Points on a hilly landscape, in no order, each with its height.
A ball rolls from a point to the lowest of its 2 nearest points, and stops where none of them is lower. Distance is the straight distance between rows; heights are no part of it.
Ber: [ 99 110  80  71 173  48 146 106 113 168 168 118 150 139 146 173  98 154
 122  83  90 109 129 182 137 148 122 119 138  98 128 126 102 171 158 192
 106 149  48  98 157 144 132 108 124 116 179 150 127 114 129]  height 31.7
zela: [139 120 177 157  67 119  82 132 117  68 100 140  90 165 143 122 121 105
 139 154 118  98 140 105 102 106 116 130  92 178 155 129 133  89 118 118
 171 122 127 105 154 169  66 153 186 121  80 170 126 155  93]  height 47.1
ruzep: [136 136 103 177 122 120 157 162 152 107 132  80 136 118  95  88 159 172
  84 118  36 174 105  97 134 134  64 217 104  96 230 119 167 166 182  94
  84 106 136 148 155 144  50 171 101  58 106  76 192 113  84]  height 9.0
vaz: [ 84 118 162 127 148 127 119 128 145 141 117 123 100 110 212 110 123 126
 137 160 172 138 131 140 198 104 204  11 115 180 124 117 152 127  92  97
 128  61 117  94 111 138 194 108 106 135 154 166 111 171 167]  height 58.9
revaz: [122  92  66 100 137  42  99 154 162 105  99 117 109 160 156 152 160 152
  48 129  69 119 139 117 111 164 100 131  80 143 198 108 120 157 173 174
 130 138  87  65 159 151  74 117 148  89 124 151 127 150 148]  height 36.7
kuf: [120 141 161 146 149 157 114 128 132 114 112 131 117 116 131 115 119 108
 138 141 176 144 122 116 122 116 149  96 127 129 107 130  91 124 113 107
 121 105 139 135 114  84 155 133 115 159 129 141 112 133 163]  height 43.7
baziz: [ 85 113 116  57 160  92 129 121 100 145 143 151 111 122 154 128 134  99
 124 105 200 133 149 165 150 129 165  42 133 132  72 109 113 136 108 150
 150 181 113 117 125 114 177  85 104 177 188 199  90 141 184]  height 14.5
bipop: [148 111 103 170 125 179 142 167 148 128 131 108 117  79 154 118 148 124
 120 217 132 171 143 128 158 112 165 133 130 134 136 110 189  85  69  88
 126  92 164 146  76  82 179 100 107 148 124 114 116 102 165]  height 81.6
tevo: [ 91 135 126  55 171 113 162 107 109 180 143 142 156 111 147 128 136  99
 122  94 208 132 129 175 129 129 155  55 150  89  56 113 107 142  95 148
 131 157 129 138 117  83 197  80  98 189 179 157  92 134 177]  height 18.5
pafar: [136 176 185 126 160 172 144 118 137 100 126 160 149 102  72  90 115  92
 128  92 156 148 117 121  77 142 111 150 151  88  93 131  59 130 146 121
 113 111 152 171 128  93 136 159 110 130 140  96 112 125 135]  height 45.0
voka: [127 170 177 160 161 203 148 122 141 135 153 124 142  78  93  86 105 106
 163 148 147 190 110 138 149 103 162 137 160 111 116 124 119  98 109  90
  89  71 176 198 107  96 153 141  85 135 130  78 124 108 131]  height 49.0
Lav: [115 179 178 176 137 180 147 123 130 125 143 115 120  92 112  83 117 108
 171 147 132 170 121 119 172  78 158 121 162 140 138 147 130 113 120  77
  94  73 153 155 121 140 153 149  87 131 146  93 144 128 119]  height 50.1
Gisi: [ 93 118 124  96 156 113 142 109  95 161 160 116 143 124 145 129 131 116
 147  90 135 124 126 155 171 110 146  94 153 133 106 147 116 155 129 146
 104 132  99 129 137 143 176  97 104 152 174 148 132 130 137]  height 12.7
Nugap: [114 105 110 116  92  92 111 112 138 122 106 144 137 154 140 166 122 120
 129 128 103  83 122  99  67 160 113 138 124 147 149 135 128 117 132 163
 148 153  91  97 155 136  85 120 159 117 106 163 126 133  87]  height 25.3
vinan: [164 134  81 115 131 141 106 150 120  98 127 135  96 139 120 131 159 125
  68 126 120 142 142 113 139 117 112 167 119 131 135 120 127 142 147 122
 137 171 131 131 124 116 134 123 117 122 132 129 124 103 171]  height 30.3
Sos: [130 121  66 145 184 109 145 182 145 122 130 105 154 106 122 122 183 189
  50 132  48 184 122 127 143 166 100 151  92  82 181 132 122 173 190 136
  89 111 128 114 135 101 120 124 117  91 127 100 145 129 176]  height 20.6
kul: [134  85 132 128  76  99  90 127 117 106 121 135 103 158 159 155 132 119
 129 152 104  73 130 109 113 130 112 154 114 173 170 127 152 100 126 148
 163 159 114  90 142 170  61 134 170 125  90 149 145 147  92]  height 38.0
siv: [129 133  98 146 134 167 162 146 118 139 144  99 172 120  96 124 142 169
 132 134  85 169 109 124 157 136  96 192 162  89 160 145 158 138 175 121
  88 114 157 163 119 123 108 155 104  96 117  60 153  85 117]  height 21.7
fuvo: [140 169 241 179 102 164 139  91 158 115  81 155 166 125  71 101  64 121
 174 108 148  88 112 132  18 118  94 103 139 100  84 127 102 100  95 100
 124  59 124 133 145 124 127 169 180 131 100 114 108 163  82]  height 72.4
zaguk: [116 152 152 160 124 155 153 120 115 137 146  94 110 113 105 101 119 142
 162 145 101 159 123 113 177  80 145 145 157 151 162 146 152 137 164  77
  91  97 132 153 125 149 130 147  97 116 143 100 148 124 102]  height 51.5
dega: [153 154 206 165 135 179 103 133 162  99 110 154 110  97 126 110  95  88
 146 162 187 149 122 110  83  86 172  66  99 147 100 102  98  87  41 106
 152  73 146 131 121 103 157 133 149 162 100 158 100 164 150]  height 79.5
Tovig: [143 113  89 147  63 145 139 112 123 171 112 118 138 143 127 146 118 156
 151 155 121 105 118 137 122 167  94 165 162 100 124 143 173  95 102 129
 142 151 149 146  99 104 112 149 142 125  91  72 133  87  75]  height 73.4
kasa: [104 107 112  58 164  73 116 113 113 138 121 160 116 150 164 148 134 114
 101 111 184 128 145 149 117 143 156  43 117 151  96 106  93 145 122 164
 144 162 110  94 148 117 153 103 118 158 179 187  88 148 176]  height 14.9
Muf: [119 177 226 133 190 151  71 123 152 120  99 147  70 106 140  85 129  89
  99 111 213 163 125 122 137 122 169  25 113 160 117 101  54 154  96  93
 133  98 121 127 140  98 151 158 102 147 160 174 118 184 176]  height 37.2
tuse: [125 165 131 123 192 158 117 152 125  91 148 124  97 137  95  88 160 115
  75  88 112 185 131 124 175 103 133 142 123 132 141 108  79 178 174  99
 117 127 121 138 166 118 135 123  83 112 158 127 141 123 173]  height 37.5
lome: [154 112  68  99  84 122 110 115  70 172 153 132 101 154 132 153 158 121
 134 153 158  74 162 162 192 138 138 141 138 146  81 120 196  91  78 152
 162 232 149 165 112 156 139  99 123 156 132 140 147  99 136]  height 2.5
niki: [143  99 126 160 112 126  96 170 184  99  82 118  92 100 203 106 156 139
  85 205 145 187 157 122 153 120 185  58  66 174 175 107 131 103  77 104
 125  75 149 101 105  97 153 100 142 130 118 157 115 180 206]  height 55.5
fiz: [123 152 147 127  77 157 120  97 107 132 139 147  91 163  89 122 126 110
 154  96 145  97 125 136 170  89 102 169 150 153 119 132 138 126 127 100
 147 168 137 140 161 162 110 155 154 126 132 114 139 117  64]  height 63.2
Tarus: [115 152 245 146 146 144  96 102 133 111 113 162  89 132 155  76 111  74
 165 134 174 105 132 133 121  77 175  18 101 180 103 111  88 116  81  92
 152  81 110 111 148 156 154 147 145 142 129 180 124 191 137]  height 26.4
gupi: [152 108  64 101  87 120 104 120  74 143 151 125  86 158 123 149 162 135
 117 134 132  82 151 140 187 132 117 164 139 156 110 127 175 119 119 140
 144 206 130 156 130 146 111 108 126 134 138 118 144  87 132]  height 7.1
doma: [141 123  96  84 114 110 123 100 113 137 114 165 142 148 114 181 117 107
 116 101 178  75 144 133  59 143 118 135 140  96  60 126 105  98 108 177
 153 196 140 128 120 121 129 101 148 152 129 145 101 130 137]  height 42.0
Gabur: [102 133 151 114 114 119 133 107  96 154 141 120 127 132 146 116 113  99
 179 124 149  90 134 138 173  87 155 104 148 162  96 150 146 121 110 118
 123 143 123 127 148 163 162 107 120 148 154 158 139 141 124]  height 7.2
revak: [118 131 123 131 162 147 132 140 132 123 128 117 137 110 124 115 140 137
 123 129 110 161 120 115 148 130 124 131 144 107 143 150 118 162 167 117
  99  98 117 133 136 104 142 139 100 111 145 103 120 132 148]  height 37.1
Rabaz: [132 187 210 147 164 192 139 110 136 123 123 132 147  87  78  79  94 108
 157 113 164 175 112 131 116 113 134 114 150  99 107 134  84 130 125  95
 111  86 168 187 110  96 151 163  90 137 144  98 118 126 130]  height 47.7
vini: [154 125  92  72 137 122 146 129 114 135 130 161 159 131 101 163 124 119
 106  92 154 124 127 140  71 169 112 142 145  72  54 119  91 133 134 180
 136 177 143 130  89  83 142 118 116 155 137 117  96 123 143]  height 35.4
Sede: [123 141  98 135 155 103 125 165 149 106 129 105 133 135 106 121 145 157
  88  80  60 154 113 105 137 135  96 174 103 114 190 133 108 200 205 114
 107 106  82 108 162 148  91 138 104  82 142 119 147 137 125]  height 31.1
Lef: [143 117 123 171  40 155 166 110 146 173 102 109 151 114 139 150  90 159
 176 184 135  90 119 134  94 167  96 160 158 100 122 137 212  82  79 129
 143 110 163 129  90 103 110 140 161 129  66  81 136 107  48]  height 75.6
gike: [167 108  89 129  56 144  93 131  94 130 109 132 103 147 134 148 142 126
 115 172 129  91 148 128 129 130 110 186 117 158 117 122 178  96 104 125
 168 187 159 155 106 134 104 146 160 132  82 119 128  90 112]  height 13.9
Pilem: [132 131 133 152 131 149  99 148 145 102 100 122  99 124 162 112 137 122
 115 164 150 160 130 106 133 108 160 105 120 163 139 113 120 116 108 112
 132 102 129 118 119  99 150 118 120 136 127 156 107 138 177]  height 45.9
tavum: [117 104 151 113 102  94 115 104 126 115 113 158 136 166 135 147 105 104
 151 109 152  67 121 124  74 128 111 120 129 150 126 148 112 102 128 153
 151 153 106  99 147 162 108 127 177 136 111 167 122 142  89]  height 7.0
mino: [109 135 186 100 124  95 137  98 122 133 107 140 137 157 122 138  84 102
 175  94 144  68 116 143  78 110 117 105 149 139 119 147 100 132 122 128
 148 124  94 106 170 166 122 141 151 135 139 165 130 164  83]  height 26.7
bezar: [ 86 162 189  88 153  90 142  81 132 165 137 131 159 139 113 123  98 108
 177  58 135  90 115 150  99 109 117 118 137 109 101 159  91 156 148 134
 123 119  93 114 174 158 125 142 131 118 158 147 135 144  80]  height 39.2
lim: [172 111  74 109  84 150 111 132 100 149 118 144 107 146 110 171 148 122
  95 157 154 107 149 137 110 151 109 174 129 116  90 113 165  97 106 143
 165 223 162 169  85  97 124 136 144 138 115 113 119  83 129]  height 19.6
sim: [131 160  91 152 148 121 135 173 144  85 146 102 157 106 109 102 157 166
  73  80  43 173  96  96 126 140  67 205 100  70 210 114 125 183 196 114
  97 113 123 125 147 140  83 141 118  67 116  83 162 108 127]  height 20.5
Sivu: [113 151 131 190 116 146 173 146 147 121 161  71 135 118  89  91 149 192
 133 133  38 195  97 111 159 119  91 192 132  93 231 129 186 157 187  74
  77  87 169 154 136 157  53 169  80  68 103  51 183 115  80]  height 17.5
Kig: [103 143 174 131 169 109 118 115 145 139 115 128 122 140 154  98 125 133
 147 104 145 129 120 118 134 111 145  84 116 156 134 150  96 157 161 117
 114  85  83 102 147 137 140 141 103 119 147 146 116 163 121]  height 23.5
Puz: [117 111 118 153 120 141 141 132 102 134 146  91 108 111 146 129 132 157
 147 156  89 141 135 124 177 100 145 138 152 159 169 153 170 142 144  91
  98  96 115 121 124 146 138 121 102 118 139 109 151 119 116]  height 53.0
Divug: [106 132 123  89 169 145 167 104 110 163 149 126 176 101 122 140 134 107
 150  96 182 128 121 169 129 138 151  84 171  88  64 142 112 122 111 144
 132 148 151 155  95  99 186  88  99 185 165 123 109 131 172]  height 21.4
fize: [143 135 112 155 114 146 117 147 107  96 152  96  69 144 111 104 172 136
  98 132  77 136 136 131 190  82 118 177 129 170 173 119 149 148 163  77
 119 136 126 133 161 159 106 124 101 106 132 113 174 101 131]  height 37.0
sonod: [113  92 104 102  97 110 142  98 111 174 133 122 150 130 161 160 106 130
 177 134 165  66 150 161 143 118 166  92 144 134  90 138 190  85  73 149
 137 157 132 124  96 167 160  81 149 158 119 152 146 125 119]  height 11.1
sok: [139 119  61  92 170  86 122 173 146 106 115 137 134 128 138 140 169 150
  42 117  91 162 123 104 117 175 103 133 100 100 141 114  89 167 184 174
 120 145 100  80 119  95 126 118 123  96 140 130 113 136 185]  height 20.3
kemuv: [138 155 111 109 195 135 150 154 120 127 174 125 166 124 101 107 133 148
  95  78  85 178 106 112 155 148  97 180 135  79 145 135  84 197 201 136
 107 119 126 149 130 112 121 133  97  89 139  95 138  95 149]  height 29.8
Delo: [132  82  54 133 149 113 140 160 124 150 132 114 139 120 144 165 160 159
  87 164  96 137 154 144 130 167 129 140 124 120 138 123 163 133 126 142
 132 161 119 119  94  98 152 114 120 128 123 118 124  83 169]  height 11.6
Pafez: [165 123 126 178  54 184 165 126 152 152  85 109 150 111 134 139 101 157
 171 194 142 113 127 126  81 158 129 130 141 105  81 130 178  62  58 129
 147 106 172 145  70  90 147 126 176 152  82  96 121 105  88]  height 77.4
bizub: [112 125 102  46 154  60 109 126 124 128 117 170 118 163 156 153 133 122
  93  84 155 129 136 136  91 155 132  80 111 126  91 110  71 167 147 178
 155 161 102  86 150 118 129 100 115 127 168 172  80 131 154]  height 6.1
Vizo: [133 124  92 121  98 134 137 121 111 150 135 134 140 143 108 156 130 136
 131 121 126  92 132 124 118 153 105 186 148 110 114 133 138 123 131 155
 127 169 141 145 121 130 109 135 142 122 110 107 133 103 102]  height 70.6
zud: [ 98 109  89  94 154 105 160 120  83 192 193 110 159 113 123 154 118 132
 146  98 112 113 120 171 191 139 149 127 159 115 103 150 131 146 127 173
  88 133 106 131 123 146 163  93 118 146 171 119 139  97 137]  height 16.9
mesi: [103 151 181 128 111 127 121 109 112 127 145 150 110 142 133  90 113  92
 171 105 151  97 128 136 158  72 153 100 132 185 117 150 114 121 126  99
 137 122 111 123 157 158 151 132 137 139 148 156 129 152 110]  height 12.6
zesar: [171 129  89 110 100 140  97 141 107 111 134 153  90 146 112 165 144 102
  95 116 162 116 155 127 123 127 124 155 123 119  88 110 128 116 110 142
 158 199 147 146 107 109 134 118 141 138 131 141 109 101 154]  height 24.9
Zed: [128 112  75  65 146  76 108 134 115 113 146 152 118 157 142 158 143 132
  89 102 112 125 133 116 110 157 120 136 115 129 112 116  89 164 161 178
 146 178  86  93 148 132 115 103 125 123 153 149 100 120 150]  height 16.3
Nolag: [ 95 159 232 125 168 133  64 125 150 101  99 155  55 138 168  76 132  96
 120 127 186 143 128 132 148  99 176  11  85 195 116 102  60 143  98  85
 144  76 112 108 172 137 142 155 129 137 154 178 127 185 162]  height 32.6
Sas: [114 121 193 183  86 115 139 120 160 109  82 124 126 128 145 128  76 135
 178 153 112  94 116  82  58 123 120 113 114 150 176 151 146  98 120 106
 142  73 111  76 134 154  88 164 159 121  79 156 121 183  62]  height 56.2
maguz: [131 108  80 138 130 158 151 136  96 160 151  95 129 114 121 143 147 160
 129 135  91 139 126 153 177 135 115 169 162 112 145 133 181 136 147 125
  96 142 145 157  99 117 126 133 114 125 127  73 148  67 123]  height 18.1
nebak: [102 100 136  68 101  71 118  86 101 132 141 155 131 163 138 159  96 114
 153  97 135  55 130 131 126 122 125 126 141 158 125 127 122 106 113 179
 156 186  99 110 154 174  98 103 166 123 136 166 139 137  91]  height 25.0
boka: [105 179 232 123 179 145 116 118 134 120 136 146 108 129 102  77 120  85
 160  83 146 124 127 141 132  83 142 120 133 144 114 139  64 160 155  78
 135 105  93 132 181 156 147 167 107 107 163 151 135 145 112]  height 26.9
Rade: [ 96 154 192 103 136 133 154  99 127 158 137 120 174 118 109 115  92 106
 187  78 136 114 102 149 104 116 132 125 156  95 105 161 103 139 146 133
 109  95 134 144 148 131 140 140 120 132 135 102 130 141  88]  height 32.2
Fik: [116 109 144 130 134 128  98 139 152 113 106 129  75 127 216 106 142 118
 117 180 153 157 133 126 167 112 188  26  84 199 152 110 139 107  97 109
 131  75 123  97 124 131 157 110 128 139 135 170 116 186 198]  height 57.4
Bub: [161 101  86  88  80 121 129 116 117 158 114 153 160 148 114 181 118 120
 146 130 164  53 139 148  58 159 110 142 150 102  74 118 149  82  88 181
 162 209 150 137 100 118 121  92 163 151 113 120 113 129 107]  height 39.8
Fid: [101 131 158 120 159 154 168 120 135 179 141 117 177  97 144 127 112 117
 180 133 158 133 119 148 144 114 163  96 163 102  91 153 128 114 112 130
 108  97 145 156  93 111 177 104 105 161 168 100 118 126 146]  height 24.5
tilut: [101 106  98 166 164  98 174 156 167 146 126  65 185  95 154 129 137 187
 133 121  51 172 103 115 134 171 127 130 116 102 200 159 151 173 190 134
  69  59 115  97 125 127 116 145 103 107 127  92 136 161 129]  height 5.5
zapav: [202 116 113 156  71 162 114 140 148  89  76 141 129 121 110 153 118 114
 107 174 163 126 142  96  43 157 120 136 116 102  90 101 142  79  77 146
 170 146 163 141  88  89 127 132 182 154  68 142  89 115 134]  height 80.5
Muzu: [186 124 103 167  42 172 124 124 137 129  88 128 144 126 117 146 107 126
 140 182 163 117 146 124  71 159 114 132 131  92  81 112 190  71  44 127
 174 146 178 162  78  79 133 145 176 147  69 106 108  97 105]  height 78.7
Sabo: [164 160 204 178 106 180 106 119 159  93  90 134 125 121  93 107  89  89
 166 141 165 134 120 106  70 100 141 111 118 137  91 119 100  88  73 102
 143  85 149 141 137 113 140 161 148 142  97 144  97 144 112]  height 77.8
Kago: [125 159 121 168 128 163 172 135 133 145 159 102 153 116  70  95 128 176
 137 119  78 203 104  97 165 130  90 183 146 102 172 129 179 145 184  91
  87  90 183 182 133 136  84 174  94  89 121  40 164  82  89]  height 22.1
Zese: [113  95  47  94 175  64 165 131 107 180 179 110 177 111 131 191  97 173
 116  87  65 123 117 181 151 178 122 147 141  77 142 136 123 177 152 198
  88 144  83 106 128 131 135 111 122 118 142 107 123 107 131]  height 26.2
tiz: [ 87 131 141 129 160 106 139 127 123 140 134 114 146 121 135 116 118 135
 143  92 105 133 106 130 143 116 129 124 130 126 161 156 101 167 182 118
 103  89  94 108 152 154 124 138 106 109 146 134 132 136 107]  height 31.3
Sar: [103  57  77 102 121  28  91 119 123 111 124 108 107 168 178 160 156 142
  82 149  68 105 142 128 142 140 128 116  91 171 209 109 138 143 152 175
 148 148  88  78 165 178  71 110 157 102 123 180 156 152 131]  height 44.6
zusom: [142 122  81 119 130 124  93 150 111  99 139 120  94 152 101 124 174 134
  86 128  85 135 143 110 170 103 113 178 123 144 161 119 132 159 175 111
 127 153 121 142 150 141 116 118 110  98 135 126 166 102 149]  height 34.1
lufe: [136 161 191 177  78 178 124 113 142 101 103 138  89 139  88  93  96 128
 158 140 130 142 131 104 106  81 110 158 117 166 132 120 125  89 103  73
 144 113 139 146 142 141  92 181 157 109  90 113 120 126  65]  height 57.3
geruk: [144 147 138 170 122 154  99 141 136  81 130 126  63 151 116  82 155 122
 120 145  99 165 140 113 183  54 132 148 117 182 178 117 130 124 144  73
 125 122 123 127 151 151 121 125 118 112 127 134 146 138 142]  height 39.7
durub: [113 101  70 145 169  89 152 172 176 145 119  90 169 101 153 142 160 181
  74 128  62 176 110 134 143 171 126 122 107 110 196 144 134 172 185 136
  69  85 112  96 126 122 124 124 108 109 121 108 133 151 155]  height 13.8
Bure: [115 113 109 140 135  98 118 140 132 119 144  96 108 146 122 127 156 148
 116  95  59 124 111 117 155 111 113 181 126 147 218 133 142 177 178 110
 113 123  91 100 171 172  89 130 125  84 129 136 166 138 102]  height 40.1
nub: [140  98  55  93 134  99 138 156 134 123 103 135 143 113 130 168 157 150
  67 159 104 118 143 105  88 176 105 159 113 104 125 110 128 133 137 178
 134 169 128 107  92  77 128 121 122 133 111 135 122 104 153]  height 4.7
sefup: [150 169 164 151  69 165 120 115 128 105 124 156  93 159  85 113 104 117
 155 120 130 118 109 115 114 100  94 182 118 136 125 121 128 111 134  78
 147 143 158 141 145 143  97 178 145 108  95 108 141 100  62]  height 60.0
Rame: [128 160 136 135 162 150 131 139 137 105 124 139 152 104 102 106 124 122
 119 109 125 165 126 100 111 149 105 155 119 103 122 139  94 135 168 126
 113 105 136 138 122  99 126 152 115 124 128 114 109 128 142]  height 40.9
teg: [108 133 125 107 111 123 138 117 120 140 142 135 135 144 107 146 112 125
 152  80 128  95 120 128 132 122 109 166 156 130 119 140 121 137 138 139
 128 156 120 122 151 164 112 130 139 129 133 129 131 121  82]  height 67.1
let: [118 147 161 164 133 171 189  97 148 153 144 114 220  98 104 105  94 150
 188 147 123 165 100 128 109 154 124 146 171  66 105 141 153 101 128 130
 104  66 212 186  98  84 129 150 127 139 118  53 143 111  89]  height 32.9
zes: [130 111  61 117 127  85 103 169 152 105 111 125 122 147 150 132 182 145
  53 125  81 142 129 109 123 149  94 153  92 122 191 120 106 174 182 139
 116 144  97  88 144 130 106 103 123  97 142 139 141 139 165]  height 28.2
sevi: [157 142  88  91 149 132 153 149 112 129 149 151 181 115  88 146 137 130
  96  97 123 135 115 128 107 174  92 176 149  65  91 130  97 144 152 169
 127 153 155 161  83  78 132 139 119 128 125  92 118  91 140]  height 30.8
gopi: [167 176 233 197 104 193 129 108 167  85  87 158 136 112  45  85  78 110
 155 132 155 122 122 117  42 103 125 111 128 121  91 105  81  94  71  90
 123  74 146 147 138 116 125 179 161 140  97 111 102 140  93]  height 75.8
Tus: [156 130 190 187  70 138 108 128 136  70  86 146  88 138 128 110 118 125
 148 169 120 125 139  81  91  92 118 141  90 166 140 128 140  86  91  96
 163  90 148 123 137 148  83 154 175 110  63 139 122 150  90]  height 52.9
Katon: [118  84  99 122 114  70  91 124 124 110 141 110  96 156 154 140 147 133
 116 122  72 112 126 117 154 123 111 152 119 150 199 127 133 157 155 137
 133 148  77  92 159 171  85 118 141 101 128 161 165 145 106]  height 46.5
zota: [171  83  95 132  51 120  98 127 104 155 126 128 105 133 163 152 147 129
 122 198 142  81 166 147 148 153 122 143 130 163 116 124 222  72  67 135
 172 193 159 152  97 158 101 118 162 144  87 128 144  85 119]  height 18.8
tok: [128 100  86  64 105  58 105  97  76 139 163 162 101 182 127 173 120 110
 119  88 127  54 154 154 155 134 119 148 133 162 113 110 124 123 123 192
 156 226  98 112 173 183  80  94 149 125 144 164 137 121 113]  height 20.1
Gusin: [145 137 101 119 170 171 170 144 129 127 165 141 174  99  83 130 124 148
 115 101 115 166 115 131 132 171  97 180 141  53 118 138 104 134 175 148
 104 122 173 172  87  82 115 145 111 122 128  58 131  86 141]  height 26.8
Zedup: [ 75 113 177 127 161  78 128 106 154 131 108 116 126 146 161 107 101 126
 168 103 121 103 110 115 130 117 151  77 111 176 163 154 112 132 149 110
 120  72  75  77 162 170 131 143 127 102 130 178 131 196  84]  height 35.8
nal: [140 100  74  83 110  84 102 124  73 131 167 136  93 166 128 148 150 122
  99 110 111  80 138 146 168 127 101 162 137 161 123 109 148 146 144 163
 152 210 113 122 152 167 106  99 128 132 137 141 144 101 113]  height 12.4
pebi: [105 169 187 120 143 138 128 103 109 123 146 135 113 147  99  93 121  99
 162  74 136 121 131 133 166  99 134 145 141 153 117 147  96 162 154  87
 116 133 109 136 160 158 141 142 122 135 164 141 144 122 102]  height 19.5
Duv: [125 176 135 133 202 149 132 137 121  95 168 129 136 123  94  96 145 140
  89  76  95 196 111 121 167 121 110 164 132 102 161 118  84 198 198 111
 108  98 122 157 154 131 118 137  65  89 150  93 148 100 153]  height 33.8
Tuluk: [129 145 152 125 131 169 176  91 139 165 134 115 215 110 106 136 103 129
 189 119 155 139 104 149  98 141 120 142 171  64  78 153 124  96 116 137
 116  94 185 175  92  94 156 131 142 161 127  56 134 118 103]  height 30.7
kozi: [160 133 143 190 113 197 151 148 138 127 133 100 109  70 155 119 124 113
 155 206 151 173 126 119 142  83 176 111 130 127 110 105 189  74  40  92
 144  78 163 162  71  87 186  97 122 143 122 109 120 108 139]  height 81.1
Dena: [163 106  95 110  63 108 124 105 103 167 106 146 133 155 129 180 109 127
 148 131 161  55 151 165 105 167 114 154 141 115  87 134 179  84  75 170
 165 219 134 132 127 145 104 115 174 152 108 114 135 112  90]  height 32.1
kegev: [135  93  91 108  85 129 117 123  91 153 150 125 119 134 150 158 145 128
 155 156 163  74 174 147 173 127 162 114 128 147  88 127 212  83  79 156
 150 190 136 149  94 154 160  71 134 174 126 162 137  98 142]  height 6.2
lora: [113 102  59 101 151 100 148 135  95 170 174 102 149 114 126 176 120 160
 132 109  93  98 133 159 176 155 135 153 163 110 125 132 148 150 150 171
  87 152 101 115 126 141 136 102 120 124 136 120 138 101 147]  height 20.7
Pimug: [118 125 120 143 150 115 107 144 169 120 104 118 112 126 159 113 145 141
 102 164 121 156 132 111 125 131 147 101  98 164 169 123 116 132 142 116
 114  98 117  95 130 122 130 111 117 124 125 147 118 155 163]  height 48.6
tomu: [143 157 180 186 133 200 125 132 156 115 128 119 113  77 149 105 105 103
 165 184 170 150 112 121 120  90 180  92 127 134  97 118 132  83  45  83
 127  71 152 152  89 100 167 126 128 148 116 133 110 128 132]  height 80.6
bokez: [112 105 165 152 116  88 133 116 153 124 100 116 117 136 165 116  94 144
 166 159 115 115 113  96 103 116 149 104 102 163 186 160 146 111 139 113
 126  68 101  79 135 165 117 127 135 110 100 152 128 184  81]  height 47.2
luz: [113 140 139 147 157 134  92 146 137  86 127 125  70 149 133  89 168 124
  91 117 118 176 147 110 172  90 145 120 101 169 167 116  90 159 167  89
 134 115 112 128 166 130 135 119 103 117 156 142 135 150 179]  height 41.2
zudib: [131  85  69 138 159 133 155 161 122 152 155 104 146 106 129 151 147 157
 103 154  92 153 143 156 166 154 132 149 140 101 133 145 163 132 153 141
 107 128 146 135  82  81 151 112 109 147 137  94 132  82 168]  height 15.0
nuv: [177 122 134 135  85 148  98 133 127  91 106 148 122 139 125 144 128  96
 128 151 189 118 146 105  70 121 135 107 112 136  75  99 123  92  72 145
 164 153 162 134 108 115 130 130 164 152 108 166  98 130 137]  height 82.6
Turi: [139 100  97 153 119 110 103 173 181  97  70 118 112 118 175 118 179 143
  64 197 113 167 148 108 124 140 141 102  74 150 180 121 146 123 115 118
 125  97 133 102 110 104 138 118 140 100 108 145 123 171 189]  height 52.5
kono: [129 118  69 105 169 110 148 173 161 110 112 131 156 104 137 148 148 161
  71 137 104 160 119 108  91 187 106 134 111  85 128 121 106 149 169 164
 116 121 114 102  97  76 139 128 116 121 119 118 116 127 168]  height 13.1
pezo: [106 138 170 124 143 151 172  75 134 176 138 108 203  93 127 120  99 114
 197 112 147 120 112 167 110 121 127 102 182  89  85 161 121 109 110 122
  98  84 155 151 116 120 148 126 125 154 140  86 139 136  99]  height 27.8
Zikeb: [119 167 203 137 167 172 112 129 149 101 120 137 104 104 114  96 127  88
 108 117 193 169 120 124 122 115 157  81 118 120 106 118  57 144 103  88
 123  96 122 144 133  93 159 145  94 143 145 153 103 164 175]  height 41.0
kave: [110 161 230 138 120 132  94 107 116  89 121 162  83 149 137  88 117  79
 164 119 162 106 144 120 132  74 144  66  91 195 107 137  91 113  97  92
 159 114 115 108 158 172 138 147 158 136 128 173 127 165 121]  height 20.4
zap: [104  99  58  64 155  42 134 113 106 147 154 149 131 147 150 176 116 139
 113 115 119 100 141 150 111 166 125 116 122 120 110 117 117 145 137 206
 136 181  85  87 134 149 113 102 140 125 147 161 107 116 135]  height 24.1
naza: [145 146 206 185  92 128 139 115 164  93  73 143 151 133 100 115  72 129
 171 134 137  88 106  87  31 139 104 114 106 119 130 132 115  93 110 109
 124  74 118 111 144 135 105 168 160 133  76 132 107 172  66]  height 65.7
guvet: [140 124  70 128 205 127 160 173 124 126 173 120 180 105 117 134 163 164
  63 106  80 186 103 122 154 169 109 150 113  77 143 138 104 183 200 143
  96 112 127 124 119 100 136 125  93 111 146  95 132  92 184]  height 25.5
gano: [124 111  97  81 133 143 116 130 112 135 154 148 115 125 147 155 151 101
 110 141 205 135 138 140 133 124 171  65 121 120  72 103 111 117  84 148
 158 178 137 132  95  97 182  83 116 184 169 190  93 139 198]  height 10.5
mise: [144  83 100 120  65 110 111  93  94 178 119 136 133 150 160 172 119 123
 161 168 148  50 154 161 144 153 127 145 150 139 104 122 215  70  65 164
 174 203 140 139 113 170  95 111 170 140  95 125 151 116  86]  height 24.6

Two balls start at each pair of points below. Name the first point that both come to, or write never.
kozi / Lav: Kig
niki / luz: never
vaz / Fik: Pilem

Call two points neighbours if one is among the 2 nearest of the other. Go from one point of each pair to the other, from neighbour to neighbour, staying as low as possible. Name the highest point that can't be avoided.
tilut / gike: luz
bizub / gano: kasa
ruzep / nub: Kago
Gabur / bizub: Ber
lome / tavum: nebak
